The views of a scene show one set of named points, each view turned or mirrored, shifted and resized as a whole, with a little noise and some points left out.
In the rows, zero is written as 128.

Scene 1
View 1
k_573: [169 117  97 134  95 142 124 112 148 117 142 136 104 112 134 138 119 138
  86 102 164 118 122 142  94 127 143 141 129 104 137 119 146 143 136 118
 124 126  91 113 142 137 100 156 122 133 133 143 131 104 114  90 139  99
 153 127 123 132 149 103 147 136 177 133]
k_847: [142 134 120 123 119 136 140 129 126 109 123 131 100 120 126 117 112 132
 118 116 131 128 131 139 112 133 130 128 146 120 123 118 144 129 132 128
 125 123 126 121 133 147  99 137 123 132 136 152 118 126 116 111 126 120
 141 130 130 134 139 119 147 128 150 132]
k_611: [147 136 139 103 132 147 149 119 111  99 103 120 118 117 135 129 122 126
 133 120  95 129 129 136 140 133 134 121 142 135 138 148 119 117 137 157
 125 124 142  92 137 150 106 153 126 138 139 136 100 134 115 117 104 123
 134 121 139 118 137 115 152 120 127 147]
k_308: [162 134 142 144 138 135 134 112 128  89 104 106 121  76 134 128 159 143
 171 102 113 122 152 123 137 130  91 102 115 120 120 131 128  67 114 152
 106 132 149 150 153 123 150 154 125 129 126  95  92 110 106 107 133 120
 123 135 145 134 152  89 166 114  84 138]
k_217: [136 143 134 122 118 130 140 135 121 105 121 123 107 124 130 129 111 128
 128 124 123 130 129 136 117 138 138 125 145 125 121 126 145 125 135 144
 121 131 130 123 129 141 107 143 131 129 132 153 110 137 119 115 120 112
 138 125 140 123 140 115 144 122 130 141]
k_910: [149 136 134 104 117 143 143 119 118 107 116 121 124 127 142 148 115 123
 114 124 108 126 118 135 132 134 159 127 141 133 141 153 124 128 145 165
 124 133 122  88 135 144 104 163 134 138 136 144 103 135 117 112 100 103
 141 114 141 107 139 105 146 120 133 154]
k_322: [ 98 162 160  90 146 132 164 157  89  97  94 123 101 144 117  96  92 113
 156 144  74 142 134 138 136 144 133 114 175 151 113 129 137 124 135 151
 129 118 174 106 115 167  88 118 126 132 144 176  97 168 122 144  96 148
 128 123 142 127 121 146 141 112 115 141]
k_261: [135 138 127 123 123 135 143 134 124 106 119 129  98 120 123 110 112 131
 129 119 125 129 136 139 113 135 125 125 148 121 119 117 144 126 129 127
 125 120 134 124 131 147 102 133 121 131 136 153 116 132 116 116 128 127
 137 129 130 137 136 122 148 124 141 133]
k_991: [141 136 123 127 120 133 137 129 127 107 124 128 100 116 125 117 115 134
 125 116 132 126 134 138 110 133 124 125 142 120 120 115 146 124 129 128
 123 124 128 128 133 143 105 136 124 130 134 150 117 125 114 110 132 119
 139 130 131 136 141 116 147 125 143 133]
k_473: [117 159 156 113 119 121 142 148 110 104 120 113 121 136 137 145 106 118
 141 143 107 133 124 132 131 148 156 116 150 134 112 138 144 118 143 174
 115 141 139 128 122 137 116 153 145 131 129 159  95 155 123 123 102  99
 132 117 156 107 141 107 137 112  93 157]
k_872: [145 143 134 159 107 116 122 132 141 105 137 114 113  99 134 140 139 140
 146 116 154 124 142 127 109 139 118 115 118 104 103 108 162  95 122 142
 105 143 123 178 142 113 143 152 135 123 118 127 108 116 114 101 145  93
 133 133 146 131 156  85 151 118  95 140]
k_296: [136 150 147 117 112 129 138 132 118 106 123 113 128 128 143 159 116 123
 132 134 115 129 118 130 132 144 162 121 138 129 125 148 138 119 145 177
 112 143 126 120 131 131 121 168 145 135 126 146  97 144 120 114 102  88
 138 115 155 101 145  95 141 112 101 160]
k_772: [158 140 143 128 120 132 132 115 126  98 118 107 133 101 146 158 143 132
 144 116 116 124 133 126 136 136 134 113 119 123 127 147 130  94 134 172
 107 143 129 131 145 121 139 171 137 133 124 115  93 124 113 106 115  93
 130 120 153 110 153  83 153 113  91 155]
k_727: [107 154 138 124 126 121 147 158 115 107 120 129  88 132 114  99  98 127
 141 133 124 136 138 139 108 143 123 120 161 126 101 101 160 126 126 128
 124 122 148 144 119 150  98 116 125 125 135 174 116 145 121 128 128 133
 132 134 134 142 132 133 140 123 130 129]
k_19: [151 134 138 108 145 149 150 116 110  92  94 118 111 105 128 111 130 132
 147 111  90 128 140 136 140 130 111 112 141 138 135 142 115 103 127 145
 124 118 154 100 140 152 110 143 119 135 140 127  99 130 110 120 113 139
 128 127 132 132 133 121 159 120 123 138]
View 2
k_296: [106 110 128 143 105 159 149 111 172  80 195  99 123  82 165 138  73 102
 124 103 146 163  83 123 139 122 102 117  91 125 131 187 120 177 135  95
 116  78 109 118 116 128 124 132 174  95 149 176 144 143 180 116 132 106
 122 117 148 111 167 131 151 118  65 129]
k_217: [123 120 128 137 122 148 139  94 140 103 167 110 138 117 140 134 116 111
 120 113 165 129  95  90 126 147 113 124  91 138 142 174 118 148 135 112
  97 111 124 114 108 120 116 142 180  93 135 162 123 139 154 121 149  97
 127  99 155 113 144 118 152 121  95 144]
k_611: [118 105 125 130 154 158 136 104 104 122 152 101 118  87 130 115  89  99
 107  97 130 144 101 121 137 130  93 134  94 147 122 161 132 136 120  96
 105 119 126 109 105 133 115 130 182 112 144 161 136 128 152 119 134 100
 122  77 159 107 145 151 168 126  77 118]
k_308: [130  92 141 155 240 173 148 146 130 112 157  97 121  68 138 192 101  83
  70 129 121  95  95 146 106 138 114  80 126 122 141 185 131 158 154 147
 139 150  99  99 114 142 110  83 156 100 114 113 133 165 157 118 116  37
 120 147 125 113 170 160 126 100 128 130]
k_573: [135 118 140  79 110 145 141  70 127 117 207 109 183 140 129 154 141  97
 105 136 179  94  97 103 143 156 162 135  72 167 183 191 194 134 112 165
  60  97 143 127  92 153  94 145 156  92 101 187 107 180 177  84 167 110
 158  76 161  86 104  74 115 129 100 132]
k_772: [113  95 136 142 164 170 155 132 161  88 192  92 122  62 158 172  72  86
  95 115 126 136  89 151 130 124 113  98 105 126 138 195 142 175 139 125
 128  98 102 112 117 145 115  99 158 100 131 152 141 162 181 114 116  77
 123 132 134 107 170 147 135 108  86 118]
k_847: [132 125 128 119 132 145 135  87 118 118 161 113 150 137 126 131 136 110
 116 118 170 110  99  82 123 156 124 129  88 149 152 169 130 133 130 126
  82 121 134 115 102 126 105 146 177  91 123 161 114 143 148 114 159  97
 134  83 158 107 125 106 146 127 105 148]
k_261: [131 126 128 127 139 143 134  90 117 120 147 111 143 134 125 134 137 114
 114 117 170 111 100  76 117 157 117 130  95 145 147 165 115 131 135 120
  90 130 129 113 104 120 109 143 179  91 126 154 115 136 142 119 160  92
 129  87 157 112 129 113 149 122 108 151]
k_473: [107 120 124 161 100 153 147 110 175  76 174 105 115  94 163 128  82 114
 138  98 156 165  85  98 123 129  86 117  96 119 125 175  85 174 147  80
 123  88 109 115 124 108 128 139 186  92 159 166 139 123 163 130 137 104
 112 121 146 124 171 136 163 115  71 145]
k_910: [112 108 127 117 112 159 144  97 130 105 184  97 126  87 144 117  77  98
 118  99 138 158  95 126 151 126 103 136  82 148 130 176 150 150 112  97
  96  88 127 118 105 138 115 137 177 107 144 183 139 141 173 114 136 116
 132  78 162  98 143 133 162 130  63 112]
k_872: [128 113 141 150 157 155 157 122 183  81 195 109 157 110 158 205 128  98
  98 145 170  96  83 109 101 151 142  81 111 117 171 201 122 175 166 163
 118 114 104 113 120 129 108 111 152  77 106 139 121 178 171 108 142  58
 128 161 123 115 160 105 106  97 126 163]
k_19: [126 104 127 134 198 161 132 114  85 136 125 104 115  88 116 124 102  99
  93 100 124 122 106 116 126 137  92 125 103 147 118 155 124 128 124 102
 110 147 125 102 100 130 115 119 181 111 138 138 130 126 135 130 131  78
 120  81 156 112 144 160 165 123 100 121]
View 3
k_217: [146 142 146 135  99 137 112 118 122 146 127 164 132 119 111 113 137 104
 144 110 153 130 135 143  87 143 115  94 132 135 102 127 135 112  85 151
 169  80 158  95 124 114 132 142 130 120 129 123 135 141 160 120 150 137
 140 108 154 127 122 140 106 128 105  84]
k_308: [128 180 130  96  98 135 121 121 148 120 211 118 126 116 124 142 111  58
 149  68 137 149 139 111  90 149 146 127 137 118 191 170 152  74  68 143
 155 130 135  72 129 148 164 111 107  89 117 108 121 140 132 136 119 104
  82 131 165 131 145 127 138 124 151  82]
k_611: [139 130 154 129 105 124 106 126 117 123 137 162 139 114 116 117 127 100
 147 121 165 139 132 139 110 123 112 100 128 119 103 167 135 103 121 144
 140  89 162 117 130 139 152 150 154 116 121 109 142 132 143 129 129 149
 101 119 158 123 135 131  76 134 122  81]
k_322: [174 112 213 129 110 100  92 136 144 123  73 172 134 127  69 117 106 101
 131 148 135 131 151 176 110 134 117  80 106 114  92 191 153 135 140 129
 175  22 166 118 144 136 147 158 159 131 167 127 161 129 196 138 158 139
 133 137 135 127 148 102  91 102 116 131]
k_910: [135 131 139 143 100 139 109 129 108 134 136 165 137 109 112 104 140 109
 139 117 179 138 119 127 107 118  93 106 137 126  73 130 127 102 110 152
 139  89 172 129 122 124 131 164 162 114 109 113 138 130 136 113 130 157
 117 106 164 126 130 150  68 133 104  63]
k_991: [146 142 134 133 100 136 113 104 117 153 130 173 137 122 136 119 149 113
 161 112 146 129 146 155  85 154 130  85 136 140 121 131 133 118  84 155
 167  90 152  74 122 120 138 125 109 134 131 125 137 147 158 127 154 134
 143 107 151 119 106 140 118 147 107  83]
k_261: [150 135 146 133 102 129 110 107 118 150 120 174 138 125 130 119 147 112
 158 120 145 129 148 162  88 151 129  82 130 136 116 142 137 123  92 150
 169  83 153  79 127 124 142 129 113 134 136 128 140 145 165 130 155 134
 141 109 147 120 107 134 115 140 108  94]
k_296: [137 156 145 131  90 146 111 141 129 134 149 146 126 110  78 104 121  84
 119  94 167 139 111 109  89 125  87 119 137 126  78 108 137  91  78 152
 161  81 169 126 119 108 118 165 159  98 109 117 129 132 149 105 135 141
 129 110 165 137 152 151  88 104 104  71]
k_573: [124 141  88 153  97 157 123  85  83 173 144 189 143 117 178 105 187 136
 177 108 174 125 131 143  81 152 119  83 153 154  99  87 110 114  68 174
 150 128 155  70 106 107 128 127 100 138 103 124 125 150 129 110 150 149
 153  80 163 109  74 173 102 178  88  44]
k_727: [167 134 173 129 100 125 106 112 138 156  90 175 133 133 101 120 137 107
 147 124 125 123 156 177  81 165 133  74 121 136 116 140 146 132  86 146
 195  48 153  71 130 112 135 128 107 138 159 138 145 147 197 134 175 124
 166 117 137 123 116 123 132 120 106 115]
k_473: [151 151 169 126  93 137 105 146 140 133 127 148 122 115  60 106 112  81
 113 103 155 136 118 126  87 132  94 111 128 125  80 120 147 103  83 147
 176  56 169 122 125 105 117 165 159 101 126 122 138 131 170 111 145 137
 140 118 156 139 158 138  97  91 103  93]
k_847: [146 136 136 139 102 135 114 103 110 154 122 178 142 122 139 115 152 119
 160 120 153 129 144 158  91 152 126  82 134 140 110 131 129 119  91 157
 163  86 154  81 123 121 138 132 112 134 130 126 139 144 158 125 153 140
 145 104 150 119 102 141 110 149 105  82]
View 4
k_322: [119  99 162 172 128 196 114 132  73 132 180 106 134 211 104 131 155 146
 120 145 161 163  62 167 147 167 170  74  67 181 117 186  64 148  98 114
  93 106  61 118 169 172 121 119 100  92 178 162  95  92 118  89 172 163
 101 136  78 106 151 156  68  76 110 153]
k_296: [139 128 174 141 133 116 116 110 139 162 174 111 154 138 148 160  69 160
 113 122  96 184 118 121 145 127 129 107 106 129 126 154 117 123 111  97
 155 153 142 140 151 130  60 122 140 104 125 101 145 108  99 144  90 142
 139 106  45 133 170 207 139 135 103 139]
k_991: [151 106 151 147  80 162 153 118 114 182 152 116 146 149 113 131 100 131
 134 113 131 161 114 122  73 144 143 114 149 150 118 115 136 173 122  88
 116 150 166 176 145 125  80 157 120 124 157 181 115 124 127  91 127 155
 137 117 132 130 152 147 146 110 127 112]
k_910: [126 119 161 163 103 155 143 141 135 157 196  93 164 126 146 166  96 190
 117 137 116 163 134 138 132 103 135 102 128 142 148 148 115 142 124  98
 159 145 132 152 165 131  76 128 131 120 123 127 151 114 123 125 105 142
 139 104  82 132 183 189 121 173 114 119]
k_19: [145 106 153 123 121 202 136 167 103 176 188 116 168 166 128 136 152 154
 137 142 143 148 120 141  73 114 170 104 141 169 109 100 123 157 134 157
 112 132 102 147 143 149 105 115 131  91 142 142 108  99 141 119 157 134
 116 107 121 152 140 156  96 149  89 117]
k_308: [181 125 169  56 156 151 112 139 123 223 155 154 173 160 144 124 108 101
 151 120 109 165 131 100  27 118 162 134 164 143  58  46 169 140 137 181
 104 165 153 159  98 128  69 113 164  69 130  96  94  92 118 167 128 112
 121  93 111 187 107 171 146 132  54 124]
k_872: [183 127 171  89 124  99 120  86 133 217 119 146 146 146 135 123  49  85
 141  92  93 185 115  84  55 156 134 138 153 122  76  81 169 148 121 101
 116 181 210 177 102 102  41 149 150 103 143 130 107 116  99 139  91 139
 143 103 104 155 127 170 192  91  99 128]
k_473: [138 124 178 142 139 124 107 103 120 160 164 117 143 164 137 148  78 141
 115 124 104 184  96 126 149 150 137 100  91 138 115 162 104 124 102  96
 134 146 130 135 147 138  68 121 134  98 143 111 122 102  92 134 106 152
 129 116  45 126 159 196 129 103  97 152]
k_727: [148  97 154 160  97 160 135  96  87 165 138 118 124 190  95 114 108 100
 129 112 145 169  70 134  98 185 154  99 106 163 103 148 104 172 101  74
  87 137 140 160 147 139  92 159 105 113 186 196  93 115 114  69 147 173
 120 135 119 110 143 134 129  50 133 135]
k_611: [134 114 160 144 116 184 137 152 118 162 195 106 164 151 134 151 127 175
 129 142 132 156 124 142 106 109 157  97 129 159 129 129 117 146 126 130
 135 135 109 147 157 141  95 119 131 102 134 132 129 106 135 121 134 137
 128 109  95 140 162 173 102 160 101 121]
k_217: [144 114 160 149 101 149 139 114 116 168 160 112 145 151 123 140  92 139
 128 118 124 167 110 128 105 144 139 108 127 146 125 137 120 156 116  87
 125 150 151 163 151 128  77 143 124 120 151 158 124 117 120 107 117 154
 135 116 101 125 162 165 138 115 120 124]
k_772: [158 134 176  94 150 124 114 129 143 193 170 131 170 134 157 153  76 143
 130 123  89 173 139 105  92 108 140 125 143 129  98  97 150 125 128 135
 146 166 154 150 124 122  56 115 162  89 117  82 132 101 107 168  94 122
 136  92  66 165 148 202 152 156  74 128]
k_573: [152 108 139 166  44 149 183 117 139 186 157  96 156 101 120 152  69 155
 132 105 118 154 149 114  66 117 123 128 183 133 148 104 157 186 133  51
 151 169 210 205 150  98  59 178 124 157 136 194 150 147 138  85  96 159
 164 107 158 129 184 150 173 159 154  84]
k_261: [148 101 150 155  87 170 149 121 106 174 157 113 145 160 111 128 107 129
 131 118 140 159 104 128  82 148 148 110 139 156 116 123 126 173 120  91
 109 144 150 171 147 130  87 153 116 122 162 187 111 120 129  86 135 159
 133 120 133 126 154 143 131 107 129 114]
k_847: [146 103 148 157  75 162 155 119 115 176 160 107 148 148 113 137 102 139
 133 115 134 158 111 129  80 140 143 112 145 151 128 121 128 174 121  79
 120 150 161 178 149 123  81 160 116 128 155 184 121 125 131  85 125 157
 138 117 136 126 162 145 140 116 133 108]
View 5
k_322: [137  80 132 131 104 123 108 111 163  98 157 111 135 114 151 163 111 119
 126 148 117 136 129 143 133 149 108 116 149 140 158  91 125 169 120 130
 100 107  83  99 146 115 134 127 120 148 118 128 105 138 175 157 111 151
 111  99 144 137 143 122 112 117 140 106]
k_847: [115 126 131 154 125 119 141 120 124 118 121 125 125 126 129 144 116 125
 110 129 108 130 148 136 120 138  97 114 132 134 154 136 103 149 126 140
 131 121 128 105 143 112 129 133 119 120 125 140 133 126 144 134 122 162
 132 132 125 127 138 138 118 112 122 134]
k_772: [111 138 118 148 118 124 114 127 112  93 118 128 155  93 108 144 144 139
 111 137 130 123 154 127 136 107 114  91 121 123 157 135 141 134 122 146
 135 143 139 139 140  90 137 130 137 142 121 144  86 109 115 104 117 111
 115 128 125 112 142 136 113 131 107 143]
k_910: [122 126 134 159 113 146 133 112 116  98 134 121 140 104 142 166 121 130
 112 125 112 140 154 136 145 111 111 100 133 134 168 124 120 137 128 147
 109 123 135 119 133  95 139 138 138 127 129 130  98 126 133 134 110 141
 123 135 139 114 138 140 107 132 100 134]
k_991: [114 128 129 151 126 114 139 123 123 117 118 125 128 125 124 141 120 125
 110 132 111 127 146 134 120 138  96 113 132 132 152 137 107 150 125 141
 136 124 127 110 145 112 129 132 119 123 123 141 133 122 142 129 122 157
 131 131 122 127 139 137 118 112 123 134]
k_19: [121 129 116 154 103 123 128 114 141 105 133 120 136 118 111 160 130 139
 122 136 119 133 145 141 126 117 117 114 141 124 137 105 128 158 125 121
 118 138 115 106 121 101 148 117 114 139 113 136 111 109 148 139 121 137
 118 133 136 123 142 111 108 122 134 133]
k_217: [119 118 133 147 124 122 129 121 125 108 125 123 134 114 133 148 120 123
 112 135 113 130 146 133 129 135 100 107 130 135 160 133 114 147 126 145
 128 120 125 115 148 108 128 136 128 128 126 139 116 128 141 127 118 149
 125 123 126 125 139 140 117 118 118 130]
k_308: [106 148 102 145 113  98 112 134 130 103 109 132 151 108  77 133 155 147
 118 144 136 113 144 131 117 113 117 104 126 112 128 129 144 151 120 126
 153 157 128 131 133  96 145 111 116 149 108 153 101  93 121 100 127 109
 113 125 114 119 147 116 118 119 136 145]
k_261: [119 120 129 149 124 114 136 122 129 116 125 125 127 126 127 145 117 126
 113 134 110 128 145 138 120 142  98 115 136 134 151 130 107 155 126 137
 132 121 121 106 144 115 128 131 117 125 123 139 131 125 146 135 121 158
 129 126 125 130 139 135 118 112 129 130]
k_296: [121 114 134 144 121 135 113 122 116  91 132 124 151  91 139 153 129 126
 110 136 123 130 150 129 143 119 108  92 125 134 174 132 133 135 123 155
 120 122 130 135 151  95 130 141 146 138 129 135  85 129 126 116 109 127
 117 117 131 118 141 149 113 132 100 131]
k_872: [102 137 120 138 139  95 118 141 111 112  99 135 144 111  99 116 143 130
 105 144 127 109 149 124 115 137  95  99 115 124 151 160 126 140 120 151
 167 138 140 137 163 108 122 132 129 134 120 154 114 113 116  88 123 128
 122 118 103 126 144 145 127 113 121 140]
k_727: [123  97 133 133 128 104 123 125 143 116 131 121 126 127 135 136 113 116
 115 144 111 123 133 137 116 164  91 117 138 139 154 129 108 163 121 139
 133 111 102 104 161 125 119 134 117 133 122 141 134 135 160 135 119 165
 125 106 122 140 141 136 123 106 139 116]
k_611: [124 123 125 156 106 135 129 114 131 100 137 120 139 111 130 164 125 134
 118 132 116 137 149 138 136 115 116 106 138 131 154 111 125 149 126 131
 111 130 121 112 128  98 144 127 126 133 120 132 103 118 143 138 116 139
 118 133 140 118 139 126 108 127 118 134]
View 6
k_991: [135 152 149 120 129 127 118 153 119 113 121 121 147 138 125 139 118  99
 118 108 127 117 132 120 133 107 129 136 136 153 127 122 139 120 137 102
 134 119 134 125 115 138 135 142 146 105 126 134 135 151 134 126 138 112
 138 127 131 135 137 110 128 108 158 134]
k_573: [152 164 145 130 119 124 118 168 118 117 102 137 173 109  96 135 120  86
  99  97 124  90  91 115 150 131  99 151 126 151 126 123 138 116 142  91
 153 119 135 137  96 146 145 140 137  67 104 100 131 136 133 135 155 103
 117 123 123 124 128  94 140  94 173 142]
k_308: [145 150 149 132 104 132 121  82 124 117  96 115 141 147 142 142 106 116
 115  92 117 151 177 146  94 156 135 101 160 149 151 112 145 110 151 122
 117 141 157 105 159 120 121 135 167 150 147 107 142 141 138 148 148 146
 163  99 130  99 137 111 113 100 149  99]
k_261: [130 149 146 114 131 129 116 154 118 115 129 119 143 146 127 139 118 102
 121 114 132 117 135 117 137  98 135 137 139 152 125 125 138 125 134 102
 129 116 133 124 117 137 133 143 142 109 127 142 136 156 133 124 134 109
 139 133 136 139 141 111 124 112 155 133]
k_727: [119 145 161 110 147 123 119 172 116 101 136 104 132 157 150 141 116 103
 135 120 131 128 151 109 126  66 150 132 132 157 121 125 137 125 130 106
 126 114 121 120 112 145 140 148 144 116 138 169 132 165 133 116 115 117
 150 138 129 156 140 122 130 122 152 143]
k_19: [133 132 121 112 116 147 111 104 118 134 141 130 133 160 126 136 119 115
 119 115 136 129 155 132 140 122 149 129 160 149 135 131 143 128 135 105
 115 112 148 117 146 120 105 140 145 140 133 140 149 156 131 131 147 107
 143 135 155 122 154 109 102 113 144 108]
k_217: [144 136 145 124 129 135 125 147 119 110 128 120 140 149 138 126 117 109
 132 111 122 114 143 114 139 106 131 135 129 148 119 125 140 120 136  94
 130 121 139 116 121 141 125 144 128 107 128 133 138 152 140 129 134 113
 132 135 126 134 131 110 134 114 145 126]
k_847: [136 149 144 117 128 130 116 156 117 115 126 123 149 137 122 135 120 100
 117 109 131 113 126 116 143 103 129 140 137 152 126 125 138 121 137 100
 134 115 133 129 113 140 133 142 140 100 122 136 136 152 134 125 140 108
 134 131 133 137 139 108 126 109 158 134]
k_296: [171 108 139 142 124 148 141 131 126 105 129 119 137 158 158 104 111 126
 149 106 108 109 165 115 141 129 124 128 116 140 109 125 145 117 137  79
 130 130 158  99 132 143 108 142 105 111 127 114 143 142 150 140 139 120
 121 135 111 120 112 103 145 116 124 109]
k_872: [152 158 176 144 120 116 134 138 124  92  82 103 152 130 152 136 105 104
 124  89 105 135 158 125  93 132 116 111 126 151 134 106 141 104 150 110
 133 147 144 107 125 143 146 138 154 113 140 100 129 136 142 141 135 152
 155  99  98 117 115 113 144 100 157 124]
k_473: [159 106 145 135 136 146 140 137 123  99 139 111 126 170 169 108 112 129
 158 116 111 117 178 110 136 104 138 127 116 141 105 127 144 120 132  84
 123 126 151  99 132 147 109 144 108 119 134 137 142 151 151 132 127 120
 128 141 113 131 115 110 141 124 120 112]
k_772: [170 124 140 144 109 142 135  99 124 111 108 122 141 149 147 117 106 125
 132  96 108 123 167 130 120 158 120 116 135 139 128 117 145 109 147  97
 126 138 164  99 144 132 112 135 128 127 132  94 145 135 148 148 150 134
 135 117 115 100 118 104 132 105 133  99]
k_611: [147 122 118 121 119 152 119 116 120 129 143 132 134 161 130 124 118 119
 128 116 129 113 151 125 153 122 139 136 144 144 121 133 142 124 135  91
 122 112 150 114 139 127 101 140 123 124 123 133 149 154 137 132 147 100
 126 140 146 123 140 104 115 114 136 110]
k_910: [163 115 121 131 121 155 128 129 122 123 141 135 141 152 130 110 117 119
 133 114 121  99 140 117 162 130 126 143 128 138 111 134 143 123 134  79
 132 116 155 113 129 137 102 140 108 103 114 118 147 145 144 134 150 100
 111 144 133 119 126  98 130 113 133 113]
k_322: [118 109 132 102 147 149 118 142 116 116 176 112 108 190 160 126 121 124
 153 136 138 128 176 112 149  61 171 134 141 151 109 138 140 136 120  93
 109 101 135 111 135 136 105 151 121 140 140 189 144 179 135 113 115  98
 140 161 150 157 150 122 112 136 127 124]

In a view up to two points have been moved. Name them for each view, in the order of its rows, or write -.
view 1: -
view 2: -
view 3: -
view 4: k_473, k_573
view 5: -
view 6: -
